Each row is a point on a tangle of strands that fork, close into loops and nearly touch. The rows are in no order.
Points whose rows are less than 52.8 apart are linked; no others are. Some points are linked to none.
J65: 23,77,-7,1,1,39,-61,30,1
J975: -41,-48,9,-16,-1,-35,53,3,-32
J380: 8,-19,18,1,-12,-51,-13,-70,82
J649: 19,65,-29,9,9,-10,-64,28,-6
J260: -93,-41,-4,12,-16,-49,44,-7,-30
J42: 48,2,3,2,-12,92,10,-4,-23
J562: -85,-3,7,2,-31,-89,-21,-31,20
J661: 35,34,-4,-17,3,75,2,37,-41
J414: 50,28,14,65,-25,38,-90,-58,16
J616: 26,48,-14,-6,7,-17,-44,10,21
J338: 12,-2,23,-25,7,6,10,-9,67
J846: 46,9,20,11,-5,102,-5,9,-76
J638: -56,30,17,-16,16,-58,-29,44,25
J822: 51,-60,-6,24,-31,67,19,-29,53
J488: -53,-16,30,-29,-16,-47,12,-8,18
J453: 53,19,-40,50,-25,-24,-65,-74,-44
J8: 29,-26,9,9,-11,2,-5,-40,94
J927: 38,16,-11,-19,3,46,11,14,-22
J346: 62,-32,-15,1,-16,55,32,-44,-18
J268: 49,-47,-8,44,-43,66,-21,-34,54
J658: -8,-14,18,-31,7,-25,23,0,13
J606: -79,-10,-23,76,39,-75,22,-20,-29
J874: 8,-4,-34,-1,34,16,35,64,-62
J419: 30,-21,2,-28,6,12,35,-9,1
J23: -92,3,14,-7,-27,-71,-15,-7,24
J621: 15,24,10,-27,11,6,-8,11,53
J263: -42,-23,12,-23,27,-9,50,61,-33
J844: 22,-16,11,7,-9,-26,-14,-56,86
J96: -5,27,11,-46,30,12,10,66,7
J834: -41,-36,-9,22,-4,-94,2,-39,-11
J657: -65,-32,-13,40,6,-89,10,-20,-20
J923: -110,-37,-8,22,7,-14,78,19,-45
J763: 5,-26,-6,-34,28,22,61,61,-50
J921: 46,8,-50,45,-22,-28,-50,-52,-54
J225: -6,54,1,-26,23,-23,-36,49,32
J910: -16,-6,26,-30,1,-39,2,-15,35
J540: 43,35,10,49,-22,48,-78,-41,23
J700: -68,-60,4,-2,-12,-45,54,-15,-39
J497: -71,-2,31,-37,-11,-37,12,16,15
J25: 60,-47,-5,15,-24,93,34,-37,-9
J730: 47,39,-10,33,-18,24,-60,-40,7
J737: 33,41,3,-9,-3,63,-22,21,37
J750: -14,5,-18,-9,45,4,27,83,-40
J134: 27,-14,12,-25,7,24,26,-6,35
J44: -55,-5,7,-12,34,-19,28,68,-26
J705: 26,7,-12,-27,12,21,22,27,-25
J9: 20,13,12,-44,19,51,33,46,6
J769: 14,63,-3,-24,17,10,-32,49,22
J464: 0,-11,17,-5,-11,-68,-18,-64,59
J922: 35,-12,-21,-28,15,58,49,44,-70
J841: -77,19,19,-11,-5,-70,-24,20,26
J114: 50,19,-27,25,-17,-6,-43,-53,-10
J240: 40,-25,-12,-6,-5,-25,12,-55,11
J43: 15,26,6,-17,10,-20,-21,0,47
J907: 9,-25,9,-33,8,-12,36,-2,-3
J319: 52,-28,-16,-3,-8,12,26,-49,-8
J756: -12,2,33,-29,0,-24,-2,-17,70
J624: 26,1,-29,-13,18,46,29,54,-73
J257: -93,-18,-12,43,-12,-87,1,-23,-6
J10: 28,-23,-7,2,-8,-63,-5,-69,19
J323: 13,11,-58,51,14,-80,-42,-17,-25
J150: 33,-3,10,-16,1,62,17,12,52
J523: 10,11,-6,-29,20,-2,12,41,-11
J168: -94,-39,1,14,23,-1,84,42,-54
J876: -5,5,26,-54,25,27,38,55,8
J214: 41,24,13,11,-1,89,-20,23,-78
J889: 52,-4,20,20,-11,106,0,-9,-48
J671: 38,-13,-2,14,-11,29,-8,-30,73
J310: 52,11,-27,33,-23,11,-37,-48,-49
J342: -26,-5,34,-42,10,-12,26,21,16
J489: 45,-22,-7,30,-26,51,-18,-33,66
J447: -110,-44,-12,23,-19,-30,67,-3,-37
J966: 35,18,8,2,-8,83,-12,19,48
J807: -37,41,13,-21,28,-46,-31,61,22
J93: -45,12,-6,5,52,-8,24,93,-31
J529: -75,-35,9,-4,25,-9,66,52,-45
J394: -34,-18,2,13,-14,-102,-19,-52,12
J947: -22,-7,13,2,-17,-100,-32,-67,48
J651: 29,-24,-6,-39,17,46,61,40,-49
J897: 28,40,-4,-1,6,77,-20,55,-74
J431: -16,-26,5,-32,22,-3,49,48,-33
J149: 52,27,-12,62,-29,-7,-89,-87,-25
J854: -84,-18,-10,27,-28,-101,-15,-41,9
J858: -66,4,41,-48,-2,-20,17,34,21
J228: 23,82,-15,10,4,19,-77,36,-14
J593: 34,62,3,-4,-1,56,-45,24,12
J809: 53,-47,-4,11,-22,85,36,-25,21
J247: 55,30,5,67,-25,14,-92,-81,-13

A piece is all that can be reached along the links. How many separate loops has the piece of each point below (a circle has one, a figure eight two, a Y none), and how many tips (points with one link)?
J846 | loops 0, tips 2
J44 | loops 1, tips 1
J947 | loops 0, tips 2
J228 | loops 3, tips 0
J247 | loops 1, tips 0

How many points has the smallest loop of links through each point below? Write 0 if it is on no loop.
J910 | 6
J750 | 10
J150 | 12
J247 | 9
J907 | 7

Name the points in between on the shortest way along the links from the first point to the second, in order.
J705; J846 | J927 > J661 > J897 > J214
J921; J540 | J310 > J114 > J730
J489; J947 | J671 > J8 > J844 > J380 > J464
J658; J134 | J907 > J419
J10; J822 | J240 > J319 > J346 > J25 > J809
